Points, in no order, along strands that fork, close into loops and pass close to each other.
Two points are linked if the straight distance between their rows is under 89. Some points are linked to none.
Duta: [ 32 -35  28  -7  27 -30   5   4  14  12  -7 -11  26 -16  -3 -41   0 -11
 -32   2  -3]
vod: [-20  14  -7 -32  -4  27 -25 -24  -9 -17 -16  14 -21   2   0   6 -34 -30
  44  23  16]
nebi: [-26  42  15  28  31  49   0 -30 -35 -16   6  20  -6 -46  -4  -9   4  16
   4 -23   3]
Feri: [-42  34 -39  23   7   9   5 -39  -7 -20  15  -6  10 -32   6 -16 -11 -21
  14  19  -6]
Tudu: [-27  24 -22   4   4   7  12  -1 -19  -1   3  11 -42  -7  -5  36  32   8
  22 -15 -30]
Nor: [ 23 -20  11 -24  -6 -34   8  -2 -16   7  37   8   9  -4  41  -2  18 -20
 -32 -14 -26]
dof: [-18   3 -21  -8  -1 -16  -1 -15  25   1 -23  -8 -43  25  -9  25 -19 -38
 -26   7   5]
Kub: [ 37 -44   4 -37   2 -52   0  -7 -13  17   4  -5  13 -13  24 -31   9 -26
 -44 -27  -4]
sibim: [  7  -4   1 -26   0 -19 -32  -3  -6   3  13  16  -6  -4  32  -7  17   0
  34 -44 -75]
vak: [ 12  -8  -4 -10 -22  14 -15  36 -18  17  35  14  54   4  55  16  23 -15
  -9  -3   2]
tuzi: [ 34 -13 -11  16  13 -12  18 -28  11  20   0 -34  -9 -13 -14  -5 -11  10
   0 -10  46]
Sez: [ -8 -13 -20  18  18  32  20   5  17  -8  -2  19 -30 -37 -28  32  18 -11
  12  30  14]
ripo: [  4   9 -39  28   2  -3   5 -35  21 -13  -3 -21 -30 -34  10  -4 -21  -2
  18  -4  42]
sivom: [-15 -20   3  22  12  13  17 -55 -29  -9  29  27  -2 -19  -9  15  -9  -8
  -5  41  20]
tarog: [ 10  23  -7 -39   0  19  10 -33 -12 -15 -15   5   7  19   8 -13  -3 -26
  36  38   6]
ked: [  4  16   5 -14   8 -30   2 -16  33  14 -24   5 -27  20 -35  25  21 -24
 -25   1  13]
rebo: [  3  13  25   5 -30  25  43   2 -12  -8 -16  -7  47  32 -26 -10   9  33
  25  25 -27]
nol: [  6  29  29  36   1  21  -4 -36  -1 -20  11  34  -1  16  20   9  28   9
  18   7 -51]
safu: [  9 -34 -15  25  -8 -30  -4 -12  35  -7   5  -3 -21   6  32   0 -21 -39
 -68  10  13]
ros: [-11   1   4  27 -21 -20  12  30  37  -7  39 -18  31  -4  -3  20  -2  36
 -23  12   4]
lim: [-14  18 -25  46  24  26 -28 -30 -33  -4  21  31 -23 -28  27  -1  15   3
   3 -36  -7]
faz: [ -7  25 -12  -9 -19  27 -29  28   7 -17   9  -1  11 -12  15  -9 -13  16
  36  -7  20]
liti: [-26 -17 -32 -18 -12  19 -31 -15 -24   8  -1  -3 -26  13 -10   9 -46 -11
  43  -2   5]
Rako: [  5  -3  -5  33 -12 -39   0  28  12   5  31 -18  10  -6  -2 -12  -4  54
 -31 -26  32]
fivo: [ 46 -24  17  -2  29 -17  10 -29  22  29  -7 -22  22  -9 -20 -23   0 -10
 -25  -1  46]
Kis: [ 28   5  27 -25  24 -44   4   7  26  18 -32  -4 -24 -30 -17   2  29   9
 -20 -52  15]
dulo: [ -1 -29 -33 -10 -22 -35 -37  55  36   9 -19  -6   7  11  -7  -8 -16  12
   0  -6  28]
Kozu: [-11  14  10 -21  -9 -17  -3  30   5 -20 -47  12 -39  49 -10   2   4  11
  10  10 -19]
refum: [ -1 -21  -2  -9  -4  -5   4  15  -9   4 -17 -15  36  38 -27 -40 -21   7
 -15  32  -3]
Barok: [ 29 -11  12   1   4 -21  25   3  29 -25   7  27 -25 -12   1  -2  26  22
  34  33   0]
kebu: [-38 -12 -36  13   8  23  -2  63 -13  13   5   3  -5  -6 -24   1  13   6
 -23  -7 -15]
saben: [-28  37  -6  24 -12  38  30  28  -4  -3  -1 -17  36 -18 -30  -2  25  34
   3 -17 -26]
vir: [  2 -32 -10 -20   5  23  -3 -14 -43  38  -7 -11 -25  20  -8  16 -15 -13
  31 -13  -9]
vipod: [-40  32 -27  21  -4 -13 -12 -71 -26  -9  26 -10  18 -10  29  -9 -21 -26
   6  -7 -32]
ludef: [-22  10  11 -18 -21  23 -18  50 -11  -3  36  16  48  -8  10   9   7  -3
 -15  -3 -19]
dap: [  4  41  -6  -2 -13  24  21 -16 -15 -19 -16   2  25  38   5 -15  12   5
  36  35 -15]
Naf: [ -3  -8  20   4  -1 -15  -2   2 -27   2  -2   1 -38  23  11   0 -13  17
 -28 -28  -6]
rar: [  7  39   8 -13 -11  24   4  23   9 -24  -8  13   4 -17 -10   3  21  36
  37  -4  14]
Mita: [ -5 -25  -7  16   2 -19 -25 -14  27   1  10  19 -31  16 -14  12 -27 -28
 -49  14  33]
Napak: [-22 -24 -10  15  20  14  19 -32  -6   3   5  30 -28 -15 -39  32   4 -23
 -10  49  15]
Kitib: [-24  13 -34  14  -8   6  -2  24  16   7  42 -13  16 -39 -19  30  -2  19
  -8  -2  25]
luve: [  8  -3  23  33   2  -1  27 -10  32   4   4 -32  26   6  18  15 -20 -11
 -52  23  17]
Raba: [  7  26  39 -22   5 -13  11  -2  40   5  -1 -22  -6 -40 -25  32   9  15
  -2 -35   1]
Rami: [-32   7  25 -40   5  14 -27 -29 -36  -7  18  32   0  -8 -39   6 -33 -11
 -25   8  33]
davu: [ 40  -4  14  27   7   8  -8 -19 -19  -1  10   1  39  17  51 -45  21  14
   9  -9 -30]
dedat: [  6  12  25  -2  -6   4  19 -46 -10  -6  26   1  15   9 -11  21 -16   9
 -10  32  34]
Sutup: [ 18 -24 -26  17  -8 -13  12  18  10   5 -26 -35  26  33  16 -29 -16   1
  13  36   0]
tibin: [ 16  -6  15 -12  28  16   4  17 -23  11   4   0  23 -15  -2 -40   2   9
 -28  -7  20]
sar: [ 17  -6   8 -33 -10 -29  20  16  18 -16   6  30  13   4 -33   4  37  21
  15  34  -2]
tes: [  5  -2  19 -35 -34 -34 -16   1  30  10  11  20  23  31 -55  12   9  17
  17  15  25]
pif: [ -4   6   1 -33  12  27 -29  -2 -36   2  20  14   6 -31 -14 -30 -30   6
 -15 -17  35]
pez: [ 15 -33  -9  11  23  27  15 -18 -16  20 -23 -14 -12  24  24 -10 -14 -50
 -13  20  -8]
Sop: [-34  -3  16  16  -3  -4  -1 -31 -25 -21  21   5 -12  19  -1 -16 -36   2
   7  19 -42]
tet: [-10  37  17 -18   3  10  -9   0 -23  -8 -13   3 -36   3  16  -1 -12 -10
 -13 -27  -7]
ronar: [ 22  18  -5 -29   4   5 -11  10 -22   6 -22 -14  -9 -15   3 -37  -5  33
  32 -51  19]
Bor: [-27  29 -18  10   6   2 -11 -41  -2 -26   6  -6  -8 -50  12 -10 -37 -13
  -1 -10  33]
goked: [ 26   6  23   7  22 -48   4   2  43  19 -44  -4 -30   8 -29   7  40   2
 -16 -17  20]
bolo: [ -3 -18  10 -31   3 -26  -8  63   4  12 -21  -5  44 -22 -19 -16  19   3
   1 -12 -21]
Sef: [  9  11  17   1  14   7 -30  18 -19   3  20  27  -9 -22  30 -20  24  15
   4 -56 -36]
tovo: [-15  53   4  20   1  62  18 -12 -18  -1  -2 -16  29 -30 -17   9   6  19
  12 -24  -6]
nat: [  7 -10  14 -17  -7  -6   6  47   8  -1 -63  -2   3  19   6  13  16 -12
  23  17 -21]
Bigef: [ -3 -17  -2  20  26  32   5  14   2  -4 -27   6  -8  11  24 -19  10 -47
 -20  26 -28]
Tunef: [ -1 -11  -6 -30 -20   8 -34  60  37 -10  -9   6  11  -1   4   0 -15   2
  28   8  18]
Turad: [ 12 -53   0  10   6  28 -13 -10  15  10 -20 -13 -29  14  26   3 -43 -43
  10  15   1]
mazip: [ -9  -8 -19   3   2 -22  -1  27  18 -19 -31  24 -54  35   3   5   5  -9
  -7  27  -2]
mizu: [-16   7  -9 -23 -12  20  -7  52   4   9   0  -2  50 -26   3   4  33  -5
  22 -16 -41]
vom: [-28  -7 -22  24   9  11   3  62   8   2 -23   8   0   8  17   3  32 -19
 -23  10 -36]
Gid: [-27  45  39   1   6  14   7   5  12 -38 -10  26 -29  -2  18  22   7 -20
 -18  -2 -34]
tiva: [ 27  15   8  13  -3 -12   3 -29 -16 -15  26  27  14  19  44 -16  41   1
  19   3 -47]
ton: [ 24 -12 -25  22 -10 -23   2  -5  11  -7  11  -3 -28  -4  46  -1  15   3
  37 -18  -6]
nuris: [ -4  12  13  -9 -18   5  25 -13  -5  -5   5 -16  39  20 -60 -20 -13  41
   2  28   1]
von: [-16  16  22 -42  -9   4   1 -39 -15  -8  11  17  17  -1 -58  26 -10  -7
 -12  27  19]
Sasuz: [  2  18  20  32  -7  11  18 -29  -3   6  31 -31  23   4  19  23 -23   7
 -31   4  28]
Bag: [-29   9 -50   3 -10   4  -5  50 -16  22  25 -15   0  -8 -17  30  10  19
 -22 -20  21]
kadut: [ 17 -25 -32  22  -8 -14   1 -11  10  -7   0 -21  -6  22  34 -26 -13  -8
  30  16 -21]
Pesom: [ 14  21  39  -2   1  10   1  22 -15 -14  15  29  14 -19   5 -15  39  41
  24 -28 -27]
marif: [-20 -25  18  12   3  -7  -3  -6 -30  19  10 -18 -26  34 -39   0 -42  28
 -37 -17 -12]
Riv: [ 13 -29  17  -7 -18   3 -16 -33  -4   4  -1 -17 -21  30  21  19 -55 -24
 -11  -6  28]
birod: [ 19 -11  -2   4 -10  -5   5   8 -27  29  13 -18  44  15  57  10  16 -23
 -17 -22 -15]
san: [ 21  -4   9  21   2 -27  -2  -7  50   8 -23 -23  14  21  18  -2 -11 -35
 -60   7  32]
tol: [-32  32  17  14 -10   5 -12 -35  -9 -40   8  38 -17  20  22   8  -7 -17
  16  24 -36]
guzok: [ 21 -31   5 -22  -9  12   3 -21 -26  47   2 -29  -2  27  14  41 -18  -8
   4 -19  26]
guvo: [ 14 -11  -5 -48   9  -9 -10  29  -2  14 -32 -15  -5 -19 -14 -28   6   4
  23 -29   3]
bemet: [ 27 -13 -20 -10  -3 -34  14 -13  34 -10  -3  -4 -37 -13   4  14  14   4
  47  12   1]
keto: [ 24 -58  21  24  15   8  34   7  -8  20 -22  -7  -8   4 -14   3  21   8
  31  10 -37]
Bulad: [-10  15 -40  18  12  17  12   2  21  -3  -6 -15 -27 -40 -26   7   1  19
  45   2  29]
tinul: [  0 -15  -8   7 -13 -38 -17  56  21  18  -7 -12  23  13 -32  -3  11  44
 -17 -20  28]

A piece is all that can be reached along the links. How many separate loops has the piece of each point below (a circle has one, a figure eight two, a Y none), and how many tips (points with one link)?
Rami => loops 1, tips 4
Tunef => loops 0, tips 2
nebi => loops 0, tips 2
nol => loops 0, tips 3

A fork is a point with three links, a tip a point with one. Leave the first point through the second and follow the links. Name the first fork or tip that comes.
tinul; dulo => sibim
pez; Turad => tes
ronar; guvo => Duta
Nor; birod => ronar
